Each row is a point on a tangle of strands that fork, close into loops and nearly touch. The rows are in no order.
Two points are linked if the straight distance between their rows is under 50.6. Some points are linked to none.
K419: [ 12 -14  -1   5   4 -11   4   6 -13  26  -8  -8  -7 -25   3   3 -22  -5
  19 -20  -5  10]
K691: [ 15   5 -33   4  16   4 -12 -21  -8   3   2  40  -2  22  -3 -12 -18 -24
 -14   0   9   6]
K214: [-12  19  -4  14  11   8   3  -7  15 -35  10 -12 -22   3  13  15  16  20
   4  34 -10  17]
K461: [  1 -31 -35   3  13 -20 -39 -14 -19 -23  19  21  22 -13   4   5   3 -23
  19 -25   0   5]
K628: [ -4  19 -14  -8 -12  -6   1  -5  -4  19 -19  20  29  -3  16 -34 -11 -16
  22 -13   3 -11]
K129: [ 11 -33  -6  -2  15 -10 -22  22 -14 -16  14  24  25  15  -5  15   7 -16
 -17  -5   2  -9]
K520: [ -1   7  38  -7  10  -9  10   8 -11  20  21  -7 -18  20   1   6  36  31
 -29  22   4  10]
K217: [ -3  -1   3 -18 -15  -7   3  -6  -5  14 -18 -31   3 -11   7   5  14   6
  11   7  -5  -5]
K66: [ 15  13 -21   3   9   3 -22 -28  -4 -12 -24  30  26   4  -9 -36   5 -25
  18  21  10  -7]
K270: [  2  -2  40   0  19  -7  -5  20 -11  11  25   7 -17  11  -8  13  23  30
 -26  13   0   7]
K738: [-18  19  27   0 -20 -16  27  15  11  21   5 -25  -2  -2  -1   2  13  30
   2   1  -5   6]
K68: [ 17 -10 -13   6   6   4   2  14   6   1 -14  27  29   4 -26 -21 -10  -7
   5   0   4  -3]
K763: [-13  16  24   6   3  -8   9  30   7  -3  34  -2 -14 -13  -7  18  -6  19
  -9 -16   1  12]
K188: [ 14   1 -29   0  13  -3 -27 -29 -16 -25 -16  27  14  -7   0 -15   3 -25
  19   2   1  -3]
K956: [ 10 -16 -41   8   8 -23 -34 -15 -16 -21   6  34  17 -10   5  -4   5 -18
  19 -11  -1   4]
K848: [-14 -42  27   1   6 -21  -5  14 -17  15   7 -12  -3 -23   4   8 -22  -8
  12 -26  13  10]
K85: [  7  -1   4  -5 -10  -7   7   4  -4  24 -25 -18  15  -2   9  -8  -4  -1
  15   0  -8 -12]
K430: [  0  15 -18  -4 -13  23  -1 -37   7 -22 -13   1 -12 -14 -12  -1 -14 -23
  -2   1  22  -9]
K389: [-14  30  25  16  12  -7  14  32   9  -2  32   2  -6   4   1   6   3  30
  -8   1  -2  15]
K102: [ -4 -42 -20   0  19 -20 -39  -3 -30 -11  27   3  14  -3   5  18   3 -16
  11 -29   5   3]
K642: [ -1  15 -15 -14 -16  10   8 -14   0  13 -12   9   9  -1   6 -14 -19 -18
   5 -15  14  -9]
K174: [ -9 -40  -7   2  -7 -13  -8   9  -2 -13   2  18  30 -14  -7  -1 -18 -31
  13 -28  18   0]
K652: [  8 -24  -7  -4  -9  -4  -4  16   1 -14 -13  12  27  -6  -9  -7  -9 -18
   6  -8   9  -3]
K770: [ -3  -5  14  -7   4 -15   1  19 -12  30  18  -5 -15  -8  -1  14 -12   4
 -12 -27   7   8]
K59: [-22  19  -1  -3 -25  19  22 -23  30   5  -8  -3 -12  22  15  -4  -1  -7
 -16  34  -3  -9]
K480: [ -4  36   3  15  -8  -3  16  -1  12   4  -6 -23 -11 -12   1   1   7  24
  19   7 -20   8]
K305: [-14  38 -11   7 -17  16  14 -21  12  21 -29 -17  -4   3  -3 -15   9   0
   9  22 -12 -25]
K752: [  2   2   2  -9 -10  15  14 -12   9   2   3   6 -19  27  14   1  -7 -11
 -30   9   5   2]
K28: [  4 -19  -5 -28  -3   3 -16 -16 -15 -11  -9 -15   1   4  20   8   9 -11
   4  -7   5  -4]
K693: [  0 -20  18  -6  -1 -18   1  14 -15  23   4 -12  -4 -16   3   3 -17  -2
   8 -26   6   7]
K883: [ 20  11 -21  12  20  12   9  -7  -4  15   0  22  -6  25  -6 -13 -21  -3
 -19  -7  -1   0]
K539: [  9  -8 -11  -9   9 -13 -10   4 -13   9   2  23  16   2  19 -12  -7  -9
  13 -16  -6   5]
K574: [ -2   8  19   5  17 -12   0  13  -1 -13  17 -16 -19  -8   1  15  26  32
  -2  15  -9  17]
K22: [  4   7 -32  -1   4   5  -8 -35  -8 -12   6  28  -7   9  -5   0 -22 -37
 -19  -7  17   4]
K134: [-11  26 -13  -1 -17  20   5 -31   8   9 -32 -10  -1  -7   2 -15   2 -14
  11  18   1 -26]
K448: [-12  18 -13  -8 -19  23   0 -35  10 -10 -18 -15 -15 -14  -5   0  -3  -7
  10  16   9 -17]
K677: [  2 -23 -18  -3  12 -12 -20  -1 -20  -5  13   3   2  -4  -1  17 -12 -17
   2 -32  11  -3]
K567: [  6   0  15 -15   9   0   3   4  -7  11  13  10 -11  38  16   3   4   1
 -35   5   5   2]
K769: [-12   9  11  11  -9   7   5  21  15 -23  29   0 -16 -18 -14  17 -11   7
  -9 -18   1   2]
K928: [ 16  13 -15   4   9  20  -8 -22   2  -7 -28  25  20  12 -20 -34   0 -18
   8  27   2 -11]
K887: [  3  -5 -10 -21  -7   9  -6 -23  -8  -9 -16  -1   1   5  16  -2   4 -17
  -4  10   5  -8]
K345: [-21 -31  35   4 -16  -2  -3  23  11 -13   7 -26  -3 -27  -7  15  -2   7
  10 -10  10  -4]
K331: [ -5   6  28   0   7 -10  -5  14 -11  14  37  -6 -26 -14  -8  21   2  21
 -16 -18   6  11]
K912: [ 18  -4 -10  11   2   7   2   7   7  -9   9  13  -1  -3 -25  11 -17 -11
 -21 -15  12  -3]
K950: [-32  27  17  -9 -18  -6  25  14  18  -9  10 -21   0   3   6   8   7  26
  -9   9  -7   0]
K76: [-16  11   8   5  16  -1  -6  -7   5 -36  23 -18 -23  -7  14  23  17  22
   7  21  -4  20]
K705: [  6  -2   8  17  17   5  -2  26   7 -26  10  -4  -9  -6 -12  14  15  21
  -5  16 -14   0]
K538: [  7   3 -20  -4  -2 -11  -3   0  -5  12  -8  35  26   0  12 -32 -10  -9
  22 -17  -7   0]
K798: [-17  14  -6 -11 -23  20   5 -21  13 -15 -15 -34 -10 -19  -2   4   2  -1
  13   4   3 -10]
K781: [ 10  -1 -14  -9   2  10  -5 -24  -4  -1 -18  17   7  20  19 -13   4 -15
  -5  17  -2 -10]
K703: [ 12  -2   4 -11   0  -7   7   4  -2  23 -26 -10  24  20  13 -19  15   7
  11  11 -15  -5]
K240: [-21 -44 -16   4 -10 -15 -14  -2  -7 -30  23  26  40 -17  -4  -2  -9 -29
  14 -36  15   7]
K788: [ 10  -1   4  21  10  -8   8  14   0  26  -6 -12 -13 -21 -13   1 -13  12
  17 -11 -15   9]
K645: [-26  24   6   1 -16   9  25  -4  30 -10   9  -9 -13  18   8   1   1  16
 -18  24  -8   1]
K457: [ 13   4  -2   1  -2  13   8   2  12  -8 -15  -6  -2   6  -7  -1  10   5
  -9  20  -8  -7]
K359: [ 18  -8   5   9   4   5  -4  18   6 -14  -4  -5  -8  -2  -8  11  13   9
  -9  12  -9  -2]
K871: [-20 -14  22  -8 -16   7  -1   9  12 -21   8 -35  -7 -26  -6  17   2  16
  10 -15   7   4]
K73: [ 10 -26  37  -4  19 -23  -4  29 -16  31   4  -2   4   5  -6  -2   8   9
  -4   0  -6   9]
K276: [ -8   6  -5 -13 -15  21  17 -23  18   6  -7   2  -8  31  20  -8  -4 -22
 -25  32   3  -5]
K884: [ 22   4 -13   6   1  16   5  -2   8   4 -33  15  25   4 -23 -30   3  -1
  11  17  -1 -13]
K173: [  4   6 -20   5 -10  26  -1 -38   2 -14   1  13 -12  -1  -8   5 -20 -27
 -13  -2  22  -3]
K889: [ 13  11  12  10   8   0  18  24   2  31   6  -4  -8  14  -8  -3   0  23
 -13 -10  -9   6]
K435: [-17  41  -4  12 -14  11  19 -17  17   6 -19 -19  -8   0   0  -7  10  17
  16  23 -22 -11]
K633: [ 13 -16  -4   6  15  -3 -15  13  -5   1  15   6  -3  -5 -11  20 -12  -6
 -14 -18   0  -2]
K332: [  0 -13  10 -21  -8  -4  -3  -5 -11  -1  -3 -28  -9  -2   9  11  13   6
   1   3   5  -4]
K590: [  7  19  12  19  -4  -3  18  11   7  19  -9 -18  -9 -22  -7   1  -2  20
  17  -3 -18   9]
K722: [  5  16  -3  16   3  13  12  -4  19 -17  -8  -7 -15  13  -1   0  16  21
  -2  33 -18   5]
K149: [ 14 -14 -19  -6  20 -22 -23   9 -15   4  -1  26  14  12  22 -10  10  -2
  15  -2 -13   4]
K126: [ 17   8  -8   6   5   8  13  10   4  15   3  13  -8  14 -10   0 -14   5
 -20 -14   0   2]
K145: [ -7  33  27  12  -3  -6  27  25  10  18  16 -10  -4  11  -2  -6   8  33
  -5  -3 -10  14]
K451: [-17  -3   5  -4 -18  11   1   0  12 -18  -8 -34  -1 -28  -8  13   6  13
  19  -2  -2   0]
K830: [  8  -8  17  -8  11  -2  -7  15  -9   8  18   4 -10  22   3  13  10   7
 -33   7   1  -2]
K863: [-18 -52  38   6  -2  -5 -12  16  -3  -2   6 -18  -3 -25  -5  18  -7  -6
  11 -19  13   3]
K886: [ 10  -2  -7 -15  -1   6   6  -3  -6  13 -24  -1  14  33  17 -15  10   7
  -3  19 -11  -8]

A piece is two or more points that can be reached from each other along the links. Count, over all rows, the pieces, the separate loops (a circle has one, a figure eight two, a Y none), the forks (points with three links) and the tips (points with one).
pieces: 4
loops: 4
forks: 5
tips: 5

A fork is a point with three links, a tip a point with one. Leave the first point through the second and follow the links. Name the first fork or tip that comes.
K68, K884: K126
K590, K480: K448
K188, K66: K240
K567, K752: K145
K59, K276: K520
